A landscape with many valleys, sampled at points; each row gives a point and its height.
A ball rolls from a point to the lowest of its 2 nearest points, and stops where none of them is lower. Distance is the straight distance between rows; heights are no part of it.
z244: 53 137 133 81 125 56 74 83 93 98 92 146 122 91 101 95 124 90 129 114 89
 129 119 104 77 70 126 64 89 90 93 127 81 108 78 104 71 94 85 113 122 77
 99 111 129 151  h=567
z753: 66 70 87 87 92 86 90 102 112 94 106 119 66 73 82 134 81 124 112 84 124
 73 84 93 89 108 105 113 130 111 93 124 100 119 74 103 93 87 93 111 96
 94 93 85 108 95  h=273
z688: 118 75 79 121 107 103 139 125 75 106 56 49 90 111 112 110 69 102 66 103
 119 102 88 139 104 123 97 115 71 102 94 96 101 72 119 122 120 111 119
 94 99 121 113 107 84 60  h=793
z594: 60 109 90 80 120 98 89 104 102 108 95 133 110 90 108 93 120 98 102 95 92
 111 100 106 80 80 130 92 106 111 92 129 86 106 86 71 53 117 91 93 130
 86 101 96 113 116  h=505
z154: 118 83 114 103 80 119 100 101 98 127 102 67 88 111 73 106 65 107 102 117
 133 116 74 134 100 128 58 106 118 112 102 111 115 87 99 138 130 113 140
 101 86 83 104 101 111 77  h=618
z923: 110 104 98 97 84 95 88 103 91 123 114 129 107 120 95 104 111 86 112 87
 85 108 109 86 104 82 98 81 128 82 116 100 87 107 79 97 64 102 77 117
 120 112 121 103 102 116  h=435
z515: 92 91 85 90 103 101 132 70 105 67 89 111 88 93 99 109 101 102 77 75 113
 79 117 69 87 101 132 139 115 132 88 79 109 116 141 67 82 72 98 99 84 98
 77 61 98 88  h=923
z963: 76 111 112 101 76 94 124 85 92 102 134 123 84 84 75 94 102 137 123 106
 123 78 96 44 112 83 112 130 107 130 90 116 108 124 105 126 86 81 102
 129 70 86 65 47 93 98  h=454
z985: 84 118 98 120 84 97 109 85 106 91 124 142 106 67 82 110 112 143 153 121
 112 94 86 91 114 72 108 121 73 135 88 114 122 105 97 113 94 114 111 87
 87 93 106 103 101 100  h=313
z932: 98 114 117 98 88 102 87 107 118 114 93 105 133 99 81 71 81 93 111 116 81
 95 120 111 108 77 83 87 79 105 90 76 113 101 106 80 120 82 106 88 120
 96 83 120 117 122  h=520
z481: 74 65 67 131 85 122 96 95 100 107 96 106 61 112 92 114 95 98 92 67 144
 98 56 97 79 105 115 116 121 108 105 119 92 104 75 74 73 119 117 102 110
 119 131 94 89 79  h=746
z99: 104 131 90 88 106 108 98 86 101 106 62 89 124 133 94 94 106 59 90 79 63
 148 135 106 95 88 125 86 81 68 115 100 75 77 96 56 71 77 101 112 127
 103 88 132 100 116  h=710
z221: 52 111 107 113 118 66 91 109 96 103 98 129 111 116 112 95 106 70 76 100
 90 74 129 84 89 62 110 109 115 104 88 109 93 110 112 81 62 76 69 103
 117 81 78 75 128 121  h=421
z782: 89 128 99 63 98 114 61 65 129 104 63 105 111 115 86 83 121 55 100 98 82
 107 130 102 96 109 103 90 72 75 127 80 71 79 112 77 119 79 91 102 126
 87 106 139 110 132  h=531
z98: 109 121 145 84 108 97 79 88 163 95 104 128 108 63 97 93 107 94 111 141
 80 89 101 112 90 103 102 86 82 102 120 80 77 111 102 103 123 124 107 95
 117 86 98 126 136 117  h=656
z175: 91 70 100 89 113 94 114 100 83 91 134 87 57 100 105 110 108 135 89 74
 134 63 80 77 93 121 111 117 155 98 101 102 107 125 86 108 88 71 110 121
 64 82 81 64 114 84  h=417
z319: 58 91 102 69 132 79 91 96 109 89 99 112 72 71 131 116 100 99 95 104 84
 70 124 96 77 118 102 105 137 112 95 90 96 120 110 87 103 60 68 112 78
 90 81 73 129 117  h=298
z716: 101 110 95 138 55 78 96 118 94 113 110 118 130 139 68 111 86 70 115 84
 92 109 114 99 111 55 98 100 106 93 105 128 108 93 105 99 65 76 83 104
 116 97 103 107 88 127  h=449
z297: 109 135 106 64 129 109 112 136 81 92 89 81 125 111 121 78 101 126 120
 112 99 126 101 128 108 61 101 69 78 110 95 90 90 114 90 98 110 145 124
 82 113 74 96 133 84 83  h=619
z917: 71 96 100 52 94 80 85 99 132 95 97 114 89 60 65 136 78 110 128 105 95 84
 126 83 88 122 90 104 105 99 89 105 108 111 88 143 115 62 86 129 74 78
 76 96 92 130  h=511
z172: 162 87 119 83 98 123 101 81 100 89 96 62 60 111 105 127 70 102 101 115
 118 115 94 104 99 120 69 115 120 84 140 82 94 112 104 128 124 90 114 80
 83 119 107 104 105 82  h=615
z126: 85 84 94 91 78 105 118 103 100 106 124 99 89 80 50 103 89 142 130 97 136
 79 87 83 97 113 109 114 106 127 98 133 114 108 90 136 92 86 125 122 64
 69 70 66 97 88  h=507
z637: 52 122 129 92 138 62 92 101 93 108 126 136 96 75 138 98 127 107 114 130
 86 95 139 85 104 73 89 82 99 106 93 105 81 111 100 104 91 80 67 117 75
 100 76 79 157 145  h=381
z250: 88 85 73 93 106 109 133 93 94 73 71 107 88 91 113 88 113 115 65 91 119
 70 106 87 86 100 128 121 97 127 100 86 101 108 123 81 93 122 104 91 103
 94 98 81 76 66  h=909
z941: 91 123 107 122 73 90 73 117 98 101 102 118 148 112 71 85 120 84 129 100
 95 133 113 128 98 57 123 61 79 102 71 100 125 102 113 73 98 91 102 94
 111 79 103 130 102 140  h=237
z601: 120 106 124 121 66 124 80 114 103 142 102 106 108 120 89 88 90 69 108
 111 136 153 62 130 100 116 69 101 99 111 80 89 65 80 109 101 156 147
 130 89 113 119 118 137 98 82  h=582
z791: 80 123 99 124 85 74 99 92 134 87 111 139 133 50 87 109 110 127 159 116
 92 111 108 106 110 83 113 104 66 133 81 98 117 91 94 118 106 106 99 97
 96 76 102 138 121 109  h=221
z478: 130 85 73 148 119 82 133 86 74 74 77 39 85 113 107 97 98 122 77 93 99 79
 60 119 102 145 123 109 65 86 95 118 122 76 129 117 120 103 106 106 87
 141 104 67 71 81  h=848
z521: 120 127 88 88 102 136 105 134 80 96 84 91 115 121 118 97 98 107 98 103
 119 141 100 134 101 87 97 87 77 110 80 92 85 93 109 123 128 154 109 79
 116 86 119 145 83 71  h=661
z805: 121 68 116 111 83 102 80 111 106 137 112 83 94 116 67 100 83 89 91 84
 109 104 70 96 103 141 84 79 142 75 134 104 82 113 66 124 97 123 113 131
 99 105 114 95 91 99  h=532
z604: 126 88 117 123 65 94 88 103 81 129 117 99 110 130 82 102 89 87 103 93 83
 114 86 88 120 104 66 93 134 76 115 109 98 100 74 108 93 103 93 122 118
 127 118 86 86 100  h=484
z980: 61 101 105 73 98 104 114 95 99 99 138 105 75 80 104 96 115 132 112 93
 104 78 120 52 104 109 114 135 126 108 86 102 98 135 96 115 92 58 97 143
 41 93 71 45 110 103  h=396
z525: 109 93 104 149 85 85 112 99 97 95 122 94 125 126 86 75 99 86 72 87 107
 73 98 73 113 63 107 119 113 108 88 103 106 104 125 84 71 80 97 93 100
 91 79 59 102 84  h=402
z76: 100 124 64 75 97 121 87 90 124 92 57 106 122 101 95 85 101 66 99 88 76
 129 150 112 84 99 107 89 68 95 94 80 95 86 103 86 120 99 93 88 116 77
 99 136 108 114  h=575
z982: 119 92 119 106 98 133 93 99 101 112 99 76 84 113 125 118 58 115 92 129
 135 119 73 122 98 109 65 97 104 111 101 102 101 97 112 138 136 141 119
 84 96 100 123 108 109 72  h=664
z137: 77 80 56 108 109 133 102 104 81 91 85 111 67 104 120 115 100 108 81 68
 136 107 73 104 82 103 122 109 95 115 99 113 89 107 91 97 80 137 104 84
 112 104 132 111 76 71  h=768
z964: 45 101 82 98 104 100 93 82 98 83 105 150 87 101 109 99 131 106 95 91 113
 99 84 74 78 75 142 115 104 121 106 132 75 111 81 54 51 112 88 89 121 92
 82 83 90 102  h=468
z77: 65 87 90 108 82 110 101 57 111 77 111 144 59 78 90 110 102 138 115 109
 140 79 56 76 100 90 107 120 83 141 106 123 105 107 86 101 93 108 116 89
 95 98 88 82 82 80  h=272
z181: 50 92 100 83 93 87 91 73 139 77 94 142 91 80 78 113 121 97 101 86 110 64
 98 74 83 107 135 114 119 124 80 106 104 124 114 76 95 62 90 132 83 72
 88 58 95 105  h=403
z960: 90 97 72 93 99 121 130 112 87 112 93 100 91 94 110 94 83 120 99 109 113
 93 110 106 104 72 100 125 87 130 90 103 111 110 115 96 89 109 103 83
 112 90 87 99 114 88  h=660
z41: 79 132 95 70 129 83 136 127 83 98 84 92 117 102 118 71 102 134 126 128
 100 117 114 120 103 47 120 86 69 127 72 99 99 107 100 85 79 122 117 91
 99 66 76 117 106 94  h=578
z147: 114 77 75 123 80 105 132 85 75 102 91 63 87 118 83 115 69 115 87 94 135
 105 83 126 94 125 94 142 102 104 96 111 130 79 118 114 102 78 116 98 79
 94 110 79 103 70  h=728
z928: 72 113 128 85 102 72 71 93 143 104 100 145 116 46 97 107 112 103 127 119
 79 87 105 98 91 107 102 79 84 105 104 100 97 101 88 111 99 103 91 114
 111 85 114 119 123 141  h=627
z666: 124 125 109 96 97 111 82 115 81 117 103 108 132 124 93 79 117 97 121 104
 94 140 89 121 101 63 104 67 90 100 87 87 90 106 98 74 104 126 118 89
 133 109 106 135 102 111  h=657
z767: 108 62 100 106 81 109 84 120 107 122 122 94 95 108 60 110 93 109 105 74
 127 91 57 106 94 146 98 84 141 105 106 135 98 95 68 135 87 120 116 136
 87 86 118 82 78 89  h=576
z275: 69 131 114 82 122 82 79 99 87 110 92 128 116 115 119 94 124 83 105 88 85
 132 118 101 83 71 120 71 113 80 103 120 72 109 80 68 50 100 91 115 133
 80 90 101 120 135  h=538
z367: 28 97 107 80 120 66 90 97 102 89 114 139 79 33 114 137 103 121 120 126
 100 95 99 94 82 108 109 113 98 129 103 132 70 116 63 98 93 90 70 103
 114 99 73 103 119 121  h=289
z752: 78 90 92 102 71 113 100 59 117 74 99 146 83 95 80 108 114 113 99 78 132
 80 82 65 88 92 122 120 111 133 95 110 102 131 94 80 93 98 103 113 101
 90 90 61 76 88  h=343
z566: 124 97 93 101 125 100 107 105 98 108 90 94 118 107 126 81 119 73 67 89
 58 99 108 87 109 98 100 72 115 60 114 82 86 94 95 68 86 106 90 96 121
 129 106 98 97 98  h=379
z850: 108 105 77 102 125 87 142 144 59 108 68 78 106 116 121 94 113 100 62 91
 81 106 111 110 107 92 113 96 93 83 112 102 92 91 92 100 65 119 109 98
 119 107 102 102 76 60  h=835
z966: 132 90 75 143 113 112 118 100 67 113 107 83 91 134 144 107 117 97 63 81
 99 120 63 101 108 125 135 107 104 83 107 115 85 81 102 102 74 131 85
 105 119 131 152 85 71 81  h=644
z719: 141 77 102 98 108 111 92 107 112 96 114 82 76 106 107 119 96 105 82 81
 102 90 73 107 89 132 91 98 143 80 109 96 120 102 95 114 98 108 94 100
 92 98 132 86 94 87  h=756
z992: 130 76 90 112 123 104 130 62 98 63 99 69 76 104 102 102 103 118 63 69
 119 74 77 84 92 144 128 121 109 99 87 79 128 98 122 100 99 76 107 112
 67 94 101 58 84 78  h=528
z746: 112 91 112 122 65 126 67 116 116 110 135 99 96 98 78 105 112 117 105 90
 133 97 43 111 89 144 89 95 112 117 91 119 115 90 92 142 109 147 109 112
 84 80 118 71 72 88  h=621
z32: 110 73 109 90 124 111 133 65 77 60 123 73 54 100 125 115 108 131 81 70
 145 69 74 70 103 131 115 130 139 107 96 84 112 122 105 106 104 72 117
 115 56 88 95 68 94 78  h=474
z669: 99 124 120 86 89 84 79 92 99 116 104 134 122 110 59 87 94 98 140 123 97
 118 84 106 121 71 93 86 91 101 126 99 54 117 90 99 113 101 119 91 138
 101 95 140 123 114  h=648
z730: 148 79 111 120 144 102 108 71 92 89 94 29 81 104 122 102 81 108 93 98 81
 98 76 106 98 160 86 103 76 63 118 109 129 75 91 109 125 102 118 91 81
 144 83 91 88 79  h=760
z111: 101 77 67 103 119 111 138 102 71 76 75 84 71 93 130 105 95 120 70 93 141
 76 90 94 107 107 122 118 92 113 110 92 108 99 135 114 93 118 103 95 90
 103 128 92 87 57  h=894
z916: 31 107 97 109 105 67 105 79 102 75 107 159 102 73 97 111 127 112 116 114
 117 88 91 67 87 65 137 117 94 138 96 134 76 109 86 88 57 89 87 84 112
 88 64 85 108 111  h=431
z246: 29 107 118 56 116 71 88 92 100 88 104 120 82 36 118 143 102 107 118 130
 97 94 128 107 84 123 110 107 121 128 95 110 81 122 96 103 122 60 70 117
 89 96 82 88 130 136  h=190
z620: 127 121 141 82 86 84 70 95 122 102 119 116 123 90 54 93 89 106 144 137
 91 86 90 87 117 88 78 85 82 90 140 90 60 111 104 118 130 95 107 98 98
 103 95 127 111 116  h=612
z20: 117 102 120 89 102 142 111 98 83 107 131 57 65 105 135 106 90 135 103
 116 117 99 95 94 114 110 78 123 114 87 105 97 131 112 116 141 107 92
 103 100 57 98 109 81 102 97  h=751
z961: 108 84 57 103 86 115 123 94 90 88 84 105 82 105 89 128 74 112 93 90 122
 116 104 118 86 102 103 136 105 122 82 110 121 96 111 104 100 93 95 83
 109 95 121 108 102 74  h=694
z29: 75 105 126 91 104 79 63 84 109 88 93 111 132 114 95 88 104 67 112 107 68
 68 133 77 116 74 71 70 85 72 92 93 125 98 102 95 100 69 88 104 90 103
 86 102 101 142  h=467
z807: 89 80 101 84 119 63 78 78 110 79 113 101 84 104 112 128 101 66 80 86 60
 64 112 64 100 140 110 96 140 54 88 95 105 96 70 84 95 51 69 127 81 104
 97 89 92 104  h=307
z176: 108 103 126 108 67 89 103 121 78 144 117 90 115 116 65 92 62 101 120 129
 112 104 85 110 126 81 45 88 113 112 100 106 99 100 91 116 119 85 117
 109 109 119 80 100 107 101  h=513
z158: 151 100 91 133 82 116 88 94 82 112 86 73 110 126 101 114 97 82 82 101
 105 155 74 123 101 142 74 105 92 84 104 102 96 62 112 110 143 123 103
 96 98 133 124 112 80 91  h=692
z482: 139 103 110 59 122 121 106 91 101 97 105 87 60 93 132 114 83 103 107 124
 99 103 120 96 106 102 79 109 121 91 142 72 85 125 109 108 114 99 94 74
 97 123 93 118 114 94  h=573
z873: 65 108 77 63 123 106 126 109 81 107 101 92 73 75 147 97 93 124 108 119
 86 106 159 101 94 81 110 134 108 114 91 91 96 124 117 85 108 77 87 95
 72 105 82 94 139 110  h=693
z415: 95 102 92 73 107 128 127 108 87 117 114 76 65 76 147 78 90 125 98 113 89
 91 136 84 105 84 86 123 101 82 101 86 118 120 118 97 113 84 92 98 54
 112 97 91 122 103  h=663
z26: 106 116 145 68 95 87 63 96 116 109 111 98 118 82 66 81 86 96 127 113 80
 71 109 75 120 94 67 69 97 73 126 88 100 108 93 125 117 85 107 125 91 97
 77 101 108 126  h=572
z195: 142 115 102 100 89 138 106 103 91 93 86 75 93 124 132 120 74 99 101 124
 126 141 101 127 100 106 71 102 80 107 109 86 81 85 114 142 154 142 101
 71 108 88 121 138 91 67  h=700
z567: 134 101 80 91 94 132 86 109 130 106 101 107 92 84 106 111 105 97 98 94
 103 117 103 116 92 108 91 93 107 106 105 90 109 113 100 97 117 136 101
 84 114 95 129 117 99 95  h=465
z136: 108 79 90 128 85 118 123 113 77 116 74 56 103 118 102 103 75 112 71 114
 140 107 69 133 111 119 78 130 91 121 78 99 119 67 139 118 126 111 123
 100 94 92 112 92 99 61  h=761
z865: 109 102 98 136 65 121 89 135 92 136 90 91 123 121 97 75 101 68 91 102
 139 152 79 133 98 110 83 107 90 110 51 96 107 56 123 95 148 139 114 95
 101 111 116 128 80 81  h=625
z249: 110 137 102 78 114 101 89 118 91 118 67 85 138 133 99 71 113 80 95 85 81
 138 112 115 110 68 119 63 86 81 97 89 72 95 99 56 84 112 120 104 131 96
 97 131 94 111  h=687
z109: 85 85 111 67 112 70 57 94 118 111 93 119 84 97 114 125 96 67 82 86 75 69
 112 84 86 132 101 77 137 57 114 91 80 107 74 89 97 57 71 147 101 98 109
 96 97 133  h=380
z564: 122 75 109 84 121 83 87 84 99 90 132 85 88 107 108 98 104 91 91 89 61 73
 114 65 112 137 75 75 154 63 115 92 107 106 67 113 88 63 81 115 72 99 85
 76 96 100  h=193
z72: 127 115 121 87 93 136 128 125 91 99 105 40 100 97 145 66 83 112 98 126
 103 96 128 93 122 93 66 102 75 87 109 78 112 96 115 105 142 113 113 74
 68 121 91 117 79 95  h=699
z359: 69 107 104 107 111 80 90 91 99 74 89 105 140 124 118 83 112 55 94 95 65
 88 137 81 105 67 100 86 83 85 82 89 129 84 125 73 75 69 82 84 90 89 92
 92 107 143  h=401
z700: 88 61 90 95 106 89 117 101 95 92 107 88 61 90 88 137 82 117 89 68 142 70
 86 97 79 115 106 120 143 103 94 99 114 110 83 82 85 72 105 110 83 103
 101 88 118 83  h=351
z207: 139 75 105 118 115 102 103 89 87 82 122 59 85 132 107 122 110 120 78 82
 134 88 39 110 100 157 101 104 143 86 103 109 118 99 83 139 103 99 109
 116 76 84 130 76 88 87  h=788
z300: 162 102 86 129 121 110 107 94 81 103 104 72 100 119 137 107 110 94 72 87
 68 120 82 108 106 131 104 104 98 63 112 104 101 88 99 108 102 124 76 89
 109 147 137 90 70 96  h=683
z606: 88 89 116 134 81 112 67 115 133 127 122 126 96 78 71 102 90 109 114 107
 109 105 59 112 98 118 91 89 84 110 108 115 101 96 75 110 101 147 126
 101 107 110 121 115 103 98  h=698
z323: 87 112 103 131 92 79 115 124 89 109 104 96 137 138 83 90 90 78 97 99 101
 106 117 107 106 37 97 95 87 105 83 113 108 103 111 86 71 69 101 73 116
 90 72 109 110 122  h=497
z922: 114 87 85 133 120 89 151 141 58 100 76 59 106 113 129 87 106 100 62 100
 90 109 84 125 115 107 103 99 76 88 102 100 90 80 106 124 101 116 107 88
 118 137 105 105 65 61  h=822
z320: 138 100 122 112 62 128 75 105 112 138 110 88 105 116 59 86 91 64 101 100
 116 129 71 113 109 119 70 97 112 87 123 80 60 97 111 93 144 121 121 91
 111 119 118 118 100 95  h=537
z56: 44 90 118 86 108 49 80 107 105 111 95 142 85 55 86 118 70 110 118 124
 105 88 100 90 89 99 100 102 93 114 115 128 72 103 69 109 81 100 89 124
 124 107 74 110 129 119  h=354
z632: 117 115 101 79 110 119 115 124 99 110 82 79 129 102 106 71 88 98 106 116
 99 105 126 118 119 68 73 94 83 109 94 72 97 102 113 80 125 106 112 73
 116 109 92 130 103 103  h=569
z177: 89 100 51 95 98 127 125 132 94 80 68 98 89 102 110 98 118 100 73 71 113
 107 109 123 92 112 134 101 80 111 101 99 90 88 109 106 91 147 102 91
 112 82 126 120 64 62  h=794
z887: 105 107 88 152 60 93 107 93 107 110 114 107 125 136 77 100 96 60 78 68
 86 100 113 96 102 83 132 117 96 89 96 120 115 78 120 71 64 73 87 91 114
 96 106 97 85 112  h=405
z396: 128 87 87 148 108 99 115 72 70 88 107 92 102 136 128 95 117 113 53 88
 118 94 55 72 113 116 124 125 116 96 99 107 107 97 118 98 90 111 88 111
 103 112 131 62 74 65  h=604
z623: 60 101 97 113 78 68 101 112 107 117 106 140 104 78 73 110 75 113 137 115
 100 96 97 96 102 74 99 103 83 124 100 138 90 98 78 114 74 104 101 109
 115 102 84 115 115 112  h=407
z576: 86 123 94 120 63 79 75 109 126 102 105 146 130 85 60 101 114 100 149 102
 97 118 108 118 99 75 120 84 71 120 84 114 114 97 96 106 110 110 94 114
 118 80 112 131 112 128  h=102
z733: 116 122 72 76 105 105 127 124 98 114 46 74 111 121 90 75 92 84 86 87 85
 147 121 132 97 110 109 94 83 87 115 95 58 91 88 81 97 114 124 103 130
 97 97 144 80 72  h=647
z593: 75 124 95 108 97 84 95 99 105 78 96 115 142 116 94 76 125 73 115 99 83
 91 122 107 93 47 133 77 81 109 68 102 130 100 134 67 82 80 84 84 95 68
 97 97 104 142  h=334
z672: 130 125 97 113 68 133 73 113 93 107 118 122 124 111 94 89 119 99 128 92
 115 150 90 133 103 85 96 78 91 113 83 88 100 94 98 98 127 142 107 89
 109 95 127 136 93 106  h=620
z2: 131 113 105 58 118 125 90 95 136 85 92 112 82 90 116 117 102 100 106 121
 103 111 118 112 80 98 98 98 98 108 132 85 67 132 96 111 121 133 100 72
 118 96 100 130 114 101  h=524
z769: 131 97 122 111 95 118 81 105 98 129 96 89 120 115 100 78 110 57 77 85 67
 110 104 88 117 102 95 80 104 62 122 70 70 83 105 61 107 99 107 99 133
 135 110 116 96 111  h=438
z30: 159 107 103 131 101 110 103 93 72 109 89 62 121 121 118 89 112 77 87 95
 76 138 89 106 110 130 88 93 65 63 106 103 93 63 102 89 126 125 98 82
 119 166 102 116 70 95  h=725
z133: 98 109 112 99 76 106 61 109 130 127 89 112 127 104 59 88 89 72 97 96 77
 85 107 106 108 99 85 87 99 79 94 88 114 92 98 102 108 86 95 122 119 88
 100 109 98 124  h=466
z735: 69 86 87 88 126 82 92 99 100 89 107 134 88 95 130 111 119 88 77 89 78 69
 111 77 93 98 112 100 137 106 86 95 91 118 112 73 77 84 63 114 97 89 94
 69 124 101  h=365
z165: 121 112 136 84 99 108 94 97 148 99 122 121 95 60 97 109 88 126 138 146
 93 96 106 109 105 106 85 102 85 115 116 86 108 120 90 135 121 117 109
 95 90 84 102 111 116 112  h=685
z389: 162 88 100 108 101 119 99 78 96 105 88 81 77 116 100 124 86 91 85 93 106
 134 84 119 93 131 77 112 106 81 132 99 88 87 94 111 123 107 105 86 103
 130 135 123 101 88  h=654
z540: 72 80 106 62 115 90 99 103 92 96 133 83 79 94 105 109 99 105 100 91 77
 71 130 64 103 127 94 102 143 84 100 97 108 113 80 121 90 47 88 132 54
 91 65 64 107 108  h=311
z466: 55 118 125 105 112 50 84 85 117 87 99 157 138 69 101 110 139 109 130 118
 77 98 94 98 94 80 131 81 67 108 94 117 97 91 73 104 72 105 92 104 105
 74 113 118 123 141  h=597
z897: 105 82 102 86 81 126 110 104 104 122 119 69 89 97 70 101 75 130 120 108
 119 95 96 114 103 129 91 103 111 107 99 109 128 100 83 143 117 78 132
 105 66 60 83 92 110 94  h=564
z526: 69 87 92 66 100 93 80 95 148 83 89 124 85 81 74 123 104 90 103 77 91 80
 107 91 82 127 110 101 118 92 79 102 108 107 97 100 104 65 71 134 85 71
 106 86 94 121  h=455
z119: 155 83 105 124 120 102 98 78 94 86 114 55 89 113 119 114 96 100 76 95 76
 95 73 100 102 153 79 104 116 64 115 102 125 84 92 117 108 101 93 96 91
 122 118 82 83 90  h=724
z400: 67 74 89 114 92 106 87 113 105 129 96 129 80 89 90 104 89 98 100 92 109
 97 66 105 90 98 100 99 114 107 110 115 90 109 70 86 77 126 108 95 125
 110 115 99 105 91  h=726
z671: 95 98 117 117 71 77 99 115 95 126 119 129 108 92 70 107 70 110 138 130
 106 107 82 108 118 70 62 89 93 122 106 124 90 103 78 116 97 120 118 107
 119 118 96 121 112 95  h=457
z893: 54 120 116 95 151 64 97 106 87 96 110 129 114 107 126 88 130 96 104 115
 90 97 123 95 89 56 104 78 93 106 82 108 75 104 113 85 62 83 73 103 102
 81 63 80 158 135  h=433
z979: 119 101 119 84 96 132 100 100 126 105 142 94 61 73 112 120 83 141 131
 125 110 97 96 104 104 104 80 112 101 111 106 101 119 124 97 149 121 110
 104 93 75 86 112 98 107 98  h=715
z355: 100 86 91 81 115 109 123 103 104 109 93 80 91 85 109 89 76 106 88 109 91
 86 127 107 108 101 78 112 99 100 98 79 129 101 110 92 98 82 102 83 94
 103 96 95 112 93  h=623
z408: 82 122 109 101 115 80 120 127 89 106 101 96 125 109 103 81 101 108 114
 124 105 106 117 115 103 35 105 78 76 127 77 107 106 112 107 78 77 92
 107 82 118 81 72 109 126 123  h=540
z381: 55 116 101 130 92 78 109 80 91 84 117 149 103 82 97 92 135 127 121 115
 116 92 84 70 103 57 123 120 64 139 102 115 99 104 94 87 67 116 116 73
 109 92 76 91 108 98  h=386
z903: 78 99 103 112 77 85 84 109 118 112 99 106 128 112 59 91 85 72 97 86 87
 68 109 88 102 82 103 106 106 93 83 105 130 92 110 112 78 62 88 117 97
 70 87 73 88 112  h=404
z851: 103 110 110 79 117 90 86 99 88 101 112 128 104 95 106 102 114 106 115
 114 80 106 112 94 110 67 83 77 120 95 113 98 94 121 90 98 95 108 82 88
 114 107 101 106 118 121  h=377
z652: 128 114 97 100 104 98 130 128 69 93 80 58 138 120 115 81 107 83 94 108
 81 113 117 98 114 80 82 80 79 93 87 89 99 82 97 83 106 103 107 76 113
 128 81 120 72 95  h=617
z277: 81 127 75 80 114 104 101 88 131 83 98 133 132 65 98 95 124 117 142 114
 79 121 117 122 92 78 118 98 71 133 72 96 115 103 106 101 112 107 96 83
 98 68 113 126 124 121  h=314
z703: 111 108 133 104 77 118 63 116 126 135 106 104 108 110 70 79 100 72 94
 100 87 106 83 110 111 97 88 84 107 91 130 76 58 110 106 81 118 112 118
 103 131 115 105 115 111 108  h=493
z642: 111 100 68 86 111 106 133 127 94 85 71 91 105 94 125 86 122 95 68 86 77
 93 125 116 95 110 115 97 96 91 106 84 96 89 106 100 88 126 93 88 104
 103 116 106 71 77  h=815
z326: 92 93 93 126 67 90 106 80 117 94 109 112 112 115 64 94 94 80 82 70 101
 72 101 75 98 99 122 121 122 101 96 110 112 100 115 87 72 73 86 117 105
 77 98 64 83 91  h=345
z269: 123 110 45 91 93 119 116 104 116 99 62 86 98 104 96 99 104 76 77 69 84
 145 144 122 88 124 124 94 59 93 105 91 84 70 92 84 103 108 103 95 117
 95 118 134 99 84  h=613
z757: 95 117 127 63 137 85 96 97 98 94 124 133 89 77 140 103 126 124 127 128
 75 96 128 88 99 72 84 87 114 105 111 89 98 125 101 110 101 99 89 95 83
 108 86 93 132 129  h=308
z378: 97 114 81 85 88 120 88 93 126 88 103 130 110 77 88 100 120 106 113 97 88
 98 113 110 95 87 106 103 104 122 83 92 122 109 109 97 104 102 84 83 99
 82 115 97 102 113  h=391
z454: 124 117 112 90 110 105 135 131 62 78 89 40 120 112 137 73 117 106 103
 119 100 100 137 100 129 79 69 76 65 94 107 64 89 83 108 100 128 107 115
 76 98 134 86 139 60 85  h=658
z64: 82 88 111 71 113 82 62 83 123 108 65 109 76 98 90 123 86 66 83 85 83 97
 123 103 77 129 105 94 121 70 133 82 74 102 95 76 115 60 89 124 115 103
 111 118 120 125  h=434
z770: 126 91 58 116 115 90 152 75 70 49 68 77 75 112 118 117 99 124 71 74 120
 89 86 111 90 126 135 124 74 101 98 97 111 84 132 112 106 90 93 105 88
 135 120 89 77 69  h=873
z228: 116 100 136 132 71 137 63 125 127 123 125 112 87 95 89 106 90 99 104 111
 128 122 53 127 92 132 81 90 101 112 86 105 101 91 96 130 127 161 126 94
 104 93 124 102 94 92  h=665
z502: 139 82 74 137 115 84 133 101 88 90 73 56 94 103 88 100 79 98 75 94 84
 108 86 128 90 131 110 112 68 81 98 112 122 73 110 96 114 101 101 95 101
 146 104 92 85 73  h=823
z976: 126 93 117 88 115 120 130 95 91 87 92 29 81 86 147 90 93 105 103 112 72
 93 143 85 121 128 72 107 74 73 118 85 114 81 106 103 122 107 114 88 64
 141 82 116 86 79  h=734
z875: 124 103 78 127 73 114 105 113 71 83 98 95 137 111 92 79 117 95 94 90 108
 111 98 110 107 76 102 103 86 112 60 82 131 84 127 83 101 116 96 80 98
 100 110 94 82 98  h=521
z166: 80 99 142 73 110 93 63 81 111 99 114 87 127 105 85 88 93 80 121 104 65
 56 124 60 123 102 60 69 101 70 103 85 125 89 89 119 101 72 104 123 78
 87 63 80 105 134  h=525
z820: 113 94 104 145 86 88 120 123 70 94 115 67 140 129 105 69 111 87 80 94
 103 90 103 95 117 56 103 104 93 104 74 92 122 85 131 67 85 90 104 77 91
 112 86 85 81 96  h=460
z402: 90 93 101 56 114 103 67 70 122 95 55 90 99 94 88 100 79 58 83 102 83 93
 131 103 93 117 100 108 87 71 136 71 68 97 115 77 121 66 95 86 118 100
 86 133 124 111  h=485
z362: 127 116 74 131 50 136 82 107 98 100 105 110 119 106 82 99 130 89 111 72
 100 127 102 116 96 98 108 105 105 109 78 97 126 78 111 87 115 119 86 95
 98 92 129 97 83 108  h=574
z631: 54 73 76 104 89 93 88 92 106 85 115 140 53 80 85 133 102 125 121 94 135
 81 54 83 85 102 99 108 102 117 103 137 79 115 51 101 89 102 94 88 92
 113 99 96 77 87  h=171
z630: 118 85 100 110 122 83 91 96 106 106 110 91 107 109 114 83 111 83 69 96
 67 71 109 81 118 94 83 82 134 74 102 85 112 101 90 84 81 84 78 107 96
 110 97 77 113 98  h=306
z208: 124 80 95 111 141 96 139 93 84 82 89 31 66 83 139 92 90 110 80 98 72 74
 113 95 103 140 94 106 74 66 107 97 126 84 102 106 114 92 106 103 76 147
 81 92 87 73  h=767
z346: 122 87 97 126 115 95 121 63 86 79 111 86 96 121 112 83 106 107 58 90 108
 79 82 63 112 117 120 128 119 106 93 81 114 115 120 90 86 91 98 114 92
 97 90 48 80 66  h=570

For each start below, name the point where the ball stops.
z620 => z576
z195 => z326
z733 => z564
z982 => z564
z865 => z564
z770 => z355
z400 => z757
z30 => z631
z208 => z326
